A landscape with many peaks, sampled at points; each row gives a point and its height.
From any point a climber steps to the highest of the 2 points nearest to it. It stops when none of these is higher. Distance is the straight distance between rows; heights are no part of it.
dopo: [ 73 105  89  79 117  73 126 110 110 130  98 114  71  98 131  95  71  85
 114 130]  height 3.52
lakof: [ 87  99 136  94  90  71 111 136 130  97 107 120 128 143 115 139  41 109
 153  99]  height 7.37
lileb: [129  75 122 119  55  89 101 100 164  97 114 103  63 100  83  97 158 156
 114  56]  height 1.91
Lel: [ 77 108  77  98 119 140 104 109  61 123  94  89 163  81  94 104 102  65
  62  73]  height 4.36
rul: [163  88  47 125  87  88  28  76 112  89  71 111 107  87  84 104 113 135
  94  87]  height 2.32
fef: [ 78  89 124 106 121  80 168 105  81 114 108  76  85 104 106  67  99 106
 102 125]  height 8.80
Zufut: [119 132  51  98  59 162 114 107  52 118  65  97  79  74 109 110 105  86
 109 104]  height 4.15
Riko: [121  75  71  87 128  87  56 113  94  76  94 131  88 117  98  82 105  75
  74 130]  height 4.83
Gumu: [ 97 111  63 102  86 111 107 145  80  71  58 100  69  91 107 104 117 115
  62 103]  height 4.06
ravu: [128 125  73 103  39  83 115  87 115  90  75  98  23  25 106  76  83 111
  56  81]  height 1.00
fot: [127  76 143  71  93  62 141  92 121  88 110 101  87 111  86  98 148  93
  58  93]  height 0.09
rel: [138  96 116  95  92  53 110  75 102  71  82 108  89  98 101  93 132 117
  69  82]  height 0.18
dos: [118 115 112  88  90  98  84  84 140 119 116 112 144 113 108  95  81  79
 138  82]  height 4.80
Dad: [134 142  37  95  76 142  77  96  93 114  59 111  85  74 121 108 106 117
  99  81]  height 3.58
nota: [ 59  99  94 112  95 119 103  98  77  97  85 120 112 126 145  96  52 107
  97  97]  height 6.99
leg: [120 121  93 140 133 108  91 126  77  78  85  94 139  99 110 106  79  85
 120 103]  height 2.46
livil: [ 83 144  65 103  71 117  96  88 133 116  83 110  28  62 126  93  79 113
  88  71]  height 1.18
sanuf: [ 75 108 122 122 112  60  76 119 144  92 135  84  54  68  89  77 119  99
 113  84]  height 0.78
ter: [ 73 124 113 108  75 124  84  80 146  98  98 105 129 108 109 127 106 133
  87  38]  height 5.64
raz: [116  79  77  82  81  95  64 129 117  86  89 153 109 137 105 105  91  71
 102 104]  height 4.50
gef: [100  65 115 104  86 122 141 105  55  79 113  94 108 133 107  83  86  95
 149 137]  height 6.61
sabu: [ 84  67 144  89  77  86 126  91  91  77 145  95  36  75  77 107 115  87
  93 114]  height 1.67
Pog: [154  80  58  86  41 102  69 109 113  71  55 143  44  73 101  84 118  93
  55  91]  height 0.82
gimif: [152 110 113 109 104  82 111 103 119  96  77 119 152 119  96  95 131 108
 137 100]  height 3.65
fege: [ 66 106 133  92 124  64 105 119 155  83 142  73  89  92  79 109 103 104
 123  89]  height 0.64
Sibi: [135 117  57  75  93 108  97  88 109 127  64 130  96  64 137  89 138 105
  80  59]  height 3.29
Paru: [ 73  83 124  79  95  98 112 122 122 126 113 105 129 111  82 141  85  89
 101  73]  height 5.58
Putu: [ 73 106  86 116 145  82  90  97  76  95 110  98 111  54 116  74  62  74
 113  80]  height 7.06
Luko: [126  96  70  79  50 124  78 104  91  58  71 142  97  84  86  77 110  66
  62  80]  height 0.69
naz: [ 94  87 108  83  88 100  87  88  79  65 121 113  94 127 120 105  84  94
 148 133]  height 6.73
Bem: [ 80 148  78 120  87 130  57 121 137 102  71 101  95 118  98 116  98 118
  71  96]  height 1.44
buk: [105 112 123 110 123  54 123  93 107  90 106  81 142  50  94  74 123 107
 100  70]  height 5.88
Pinu: [131 105  74 115  68 124  65  91  86  66  87 129 119 105  67  81 108  84
  69 121]  height 0.52
Nedo: [130  98  81 101  53  86  93 109 112  85  78 118  40  56  82  77 100  88
  28 102]  height 0.90
Kudub: [124  79 113  82 104 139  81 110  61  84 129  79  98 144  98 101 132  83
 125 138]  height 6.88
Zagep: [ 70 115 122 106  94 118 125  91  93  96 105  84 100 169 132  75  88 136
  99 137]  height 3.93
ligal: [ 73  77 129 100 130 113 122  86  78 125 124  64 118 142 129 104  55 110
 117 118]  height 6.27
zoso: [ 57  86 113 116 122 131  69 117  95 108 133  84 138 150  93 139  78  95
  97  99]  height 4.93
Lala: [ 93 119 108  89  98  84 112  67 100 156  95  92 130  88  75 102  70  74
  82 121]  height 4.86
norun: [ 59 113  70  99  85 140 110  92  88 133  89 110  80  54  95 122  82  85
 108  86]  height 3.75
kuri: [ 72 103 145  88  91  73 123 105 152  91 121  92  91 104  87  98 118 141
 117  53]  height 0.51
vafi: [ 66 135  87 125 107 126  72  83  88 131 115 103 107  69 102 134  61  78
 107 101]  height 3.34
Dar: [106 103 105  76 133  97  95 127 121 135 115  86 147 119  89 135 109  89
 124  83]  height 6.34
ked: [138  68 110 104  73  56  78  65 133  99 100 132 132  82  32 129 136  77
  84  71]  height 2.33
mevof: [109 112  97 106 112  74  93 116 147 116 111  79  71  48  85  92 150 116
 132  75]  height 0.97
zovu: [107 124  63 109 125 115  83 126  82  98  59  81  82  79  83 115 149 115
  46  87]  height 3.63
bizo: [101 128  75  98  72 150  90 134  80  85  94 121  79  91 120 100 108  86
 129 102]  height 5.00
nabu: [ 84  15 113 117 134 115 122  97  38  81 108  72 140 111 130  58  59 109
 131 107]  height 6.87
rup: [ 82  97  98  87 138  84 119 122  88 137 113  97  93 116 103 100  48  62
 141 140]  height 3.21
Pez: [ 99  95  76  70 107  77  88 117 121  99  79 148  57  92 128  89  86  94
  97 109]  height 3.74
luru: [108  92  97  91  96  70  89 127 168 132 124  74  83  65  55 118 142 127
 166  56]  height 1.22
lipek: [109  95  81  87  84 144  69 110  96  85 123  97  79 123 109 101 127  78
 122 106]  height 5.82
kas: [115 109 104  92 134  99 105 119  96 141 119  99 146 121 141 107  82  72
  94  71]  height 7.44
biru: [ 75  89  87 125 140 100 121  95  60 128 101  90  87  86  99  77  50  79
 118 149]  height 2.77
Ruk: [135  99  73  85 134  61  94  91  79  89  75 130 100  84 108  92  89  69
  89 125]  height 5.18
pag: [104 105  84 121  47 112  74 126 146  75  83 128  93 110 102  93 128 130
 107  61]  height 4.82
dide: [133 143  95 108 165  87  83  97 107 121 107  72 112 106  99 138 119 103
 120 127]  height 3.72
zume: [ 34 103 127  95  83 108 132  88 124 134 106  96  94 121 104  85  64 111
  97 117]  height 4.75
Lelav: [112 125  85  86 109 128 124 104  90 124 101 100 157  68 108  78 122  71
  79  46]  height 4.81
mal: [111  90 142  86 110 108 125  94  54  73 120  87 119 144  82 110 129  96
 132 138]  height 8.45
taso: [ 33 100 124  89  85 112 119 103 117 130 127 107 122  99 120 105  76  93
  87  59]  height 5.13
tor: [153 100  56 129  85  75  52  60 108  97  55  98 114 106  69 116 130 160
  37  94]  height 2.03
Kerol: [171 106  71  84  85  97  91  56 119 124  84 111 134  75 110  78 151 115
  95  51]  height 3.05
zep: [115 103  79  99  71 114  89 138 113  59  93 118  62 104  98  90 150 127
  80  92]  height 4.46
Malil: [ 85  81  91  93 122  88 102 119  75  94  97 100 127 101 108  64 114  75
  53 102]  height 6.47
mele: [ 60 112 100 103  75 144  92 117 123  81 108 118 104 112 121 103 124 125
 107  58]  height 5.24
dup: [ 93 109  80 107 108  70  85 145 139  83  70 144  80 114 137 106  83 120
 113  92]  height 3.94
nekar: [ 82 101 115  75 143 102 157  95  70 131 124  67 106 118 112 101  94 114
 123 120]  height 7.40
Risup: [104 122 139 104 106  83 100  74 116 114 115  83 126 121  93  99  84  82
 111 117]  height 5.38
fale: [138  84 116  84  83  58  88  77 151 117 118 103 105  86  61 114 136  94
 105  81]  height 2.19
kuror: [ 54  93 101 104 119 107 107  64  65 114 120  82  54  54  95  72  63  81
 138 136]  height 2.39
retu: [ 69  81 122 125 115 123  97 151  85 126 126  91 142 150  99 111  54  91
 129 121]  height 6.07
reve: [ 82  79 113  77 148  67  88 105 114 111 129  97  97 116  88 143  75  84
 101 118]  height 5.14
Nido: [129 119  71 107  88 111 122 100  50  82  66  84  62  86  99  67  75 111
  85 144]  height 1.10
luda: [ 76 100 147 113 139  99  94 109  97 120 142  39 137 137  75 140  68  90
 112 109]  height 4.19
runu: [145 128 112  96  98  81 125  74  88  97  92  94  72 101  72 126 134  97
  80 142]  height 0.53
mev: [ 97  41  99  96 106 136 136 101  38  66 103  77 121 117 131  46  96 113
 129 134]  height 5.80
Rak: [127 117  80  99  62 135 107  97 111 130  76 102  56  96  99 118 145 118
  70  95]  height 2.93
balu: [ 96  89 101  99  76 108 118 112 106 103  84 120  72  85  66 139 136 102
  67  99]  height 2.66
sovu: [ 87  55 153  63 109  76 106  73  85  98 145  82  51 105  82 113  88  91
 128 122]  height 1.90
Biri: [120 127  91 136 108  71 104 131 119  73  69 108 134 102  93 103 108 117
 113  98]  height 3.10
Leva: [143  70  90 123  75  74  98 114 154 135 109  87  75  70  53 118 166 160
 135  64]  height 1.60
risi: [102 102 111 100 140  65  97  95 101  71 122  99 122  53 110  64 108  65
 127  91]  height 6.44
sozu: [110  83 109  94  83  77 103  88 116  99  87 138 115  70  67 131 125  79
  51  71]  height 2.47
rem: [ 96 112 136  97  93  65  97 106 147  88 124 112  95 139  87 128  80 114
 152 126]  height 8.74
radu: [102 104  70 109  96 116 109 101  43  63  61 110 103  56  84 114 104  76
  84 102]  height 4.16
Lumik: [ 67  59 115 119  82 138 107 125  81 106  99 107 126 148 121  78  42 103
 113 130]  height 7.95
Toper: [117 102  81 101  99  66  64 137 166  99  73 145 104 122  89  88 100 101
  89  94]  height 4.20
Bubib: [ 48  97 100 101  86 129  76  73  93  93  90 114 101  96 137 137  64 117
  97  58]  height 6.45
tetin: [105 106 128 106 127 113 105  90  64  63 135  58 108  91  84  96 118  94
 124 116]  height 6.97
bip: [116 121  90 101  58  87 103  70 142 122  80 129  47  49 103 109  91 103
  69  78]  height 1.09
Rigul: [ 85  62  99  97 129 108 132 104  66  85  80  77  79  98 106  66 109  99
  74 122]  height 7.33
gefa: [117 118  83 127  74 108  45  61 107 101  66 101 122 119  77 135 113 140
  51  75]  height 1.83
kefil: [132 127  96 112 138 115 105 119  50  97  90  85 139 137 135  74  83  96
 119 124]  height 1.89
fov: [132 142  67 103  98 145  75  96  92 111  81  68  78  98  89 120 166 134
  50  92]  height 3.26
zis: [127 128 111  94 123  96 127 100 112 102 106  82 160  94 114  71 141 100
  99  61]  height 5.32
godoz: [114  92  89 101 125  92 105 106  53  61  87 113  78  80  97 106 104  80
 117 123]  height 4.69
vef: [ 31  55 106 106  71 123 106  90  78  90 123  92  78  72  97  85  96  83
 108  96]  height 4.51
pozut: [ 70 114 120 109 109 130 128 106  97  72  95  85 119 138 122  62 110 130
  60 107]  height 4.35
satu: [ 57 108 100 124  85 131 111 125  93  69  89  85 105 102 119  68 118 121
  75  65]  height 4.77
mim: [171 118  72 116  88  95  60  76 126 107  87 111 120  93  88  83 145 122
 116  94]  height 2.70
koz: [105  70 133  63 114  70 121  89  87 108 127 120 121 121 127  84  56  66
 125 121]  height 6.03
kes: [ 83  89 114  97  92  81  99 112 107  70  96 120  78 129  89 129  83 112
 115 129]  height 7.60
nonev: [ 98 129 102 117 163  92  90  81  61 110 108  55 104  90 105 140  76 101
 111 124]  height 3.06
norom: [ 77 120  93 129  86 146  64 101 107  95  87 104 129 127  78 119 109 126
  43  94]  height 1.62
lalum: [129  80 118  80 119  69 106  87  69  91  98 112 115 119 101  75  65  66
  79 133]  height 5.60
zive: [121  88 131  67 138  86 102 117 104 120 141  97 150 126 133  76  60  68
 133  86]  height 6.59
lumif: [ 94  98 118  95 123  91  79  68  72  92 119  76 103  94  66 125 113  77
  90 126]  height 6.11
por: [ 64 134  69  99  84 118  74  90 120 118  90  98  65 103 129 103  77 130
  71  94]  height 1.29
debed: [ 70  78 125 103 115  99 109  64  64 137 118  77 129 115  89 102  49  75
  79 128]  height 5.39
kela: [114 104  97  94  81 113 129  61  58  99  84  80  56 103  96 112 100 105
  82 153]  height 0.77
nared: [ 88  68 103 118 132  94 122  86  58  87  98  98 130  87 143  77  54  91
 117 102]  height 8.02
mam: [115 123 117 101 136  84  87 119 117 118 121  83  94 129  68 153  95  95
 124 142]  height 4.49
vamep: [ 75  89 141  99  64 114 147  66  94 103  97  91  95 139 120  68  59 117
 115 138]  height 4.26
fof: [ 79  55 115  89 109  77  87 107  89  87 124  98  93  99  61 115  88  56
  94 136]  height 5.56
butat: [126 117  78 111 110  97 117 115  51  72  69  92 111 123 115  64  88 101
  91 151]  height 1.46
runir: [124 120  77 106  96  98  85 106 139 119  86 131 147 108 103 104 115 112
 141  63]  height 4.24
nam: [ 54  71 121  82 129  85 119  78  90 108 140  64  47  87 107  89  76 103
 136 129]  height 2.12
pas: [ 79 118 101  90 104 141  80  77 120 120 113 103 131 119 146 136  79 113
  99  45]  height 6.02
Som: [125  95 125 106  62  66 118 109 162 108 120 110  83  83  75  79 138 114
  84  66]  height 2.04
gazin: [147 127 108 113 118  76 103  87 104  77  85  95  98  93  87  73 142 108
  91 120]  height 0.32
kon: [ 51  80  73 112  79 123 100  90  61 109 101  93  42  50  96 113  89 102
 115  91]  height 4.12
feped: [ 30  68 126  76  54 114 120  89 107 110 126 113  85  86  92 102  92  95
  89  59]  height 4.84

For each start below, name the point where the climber stops.
runu: Risup
norun: kas
fege: Lumik
balu: Lumik
Zagep: Lumik
Luko: mal
tor: mal

For each start below, name every point that the climber comes to, in order.
norom: gefa > tor > rul > mim > Kerol > Sibi > Dad > Zufut > bizo > lipek > Kudub > mal
kuri: Som > fale > ked > sozu > balu > Rak > fov > zovu > Gumu > zep > pag > mele > ter > pas > Bubib > nota > Lumik
rel: gazin > runu > kela > Nido > butat > kefil > leg > Biri > gimif > runir > dos > Risup
fot: Som > fale > ked > sozu > balu > Rak > fov > zovu > Gumu > zep > pag > mele > ter > pas > Bubib > nota > Lumik
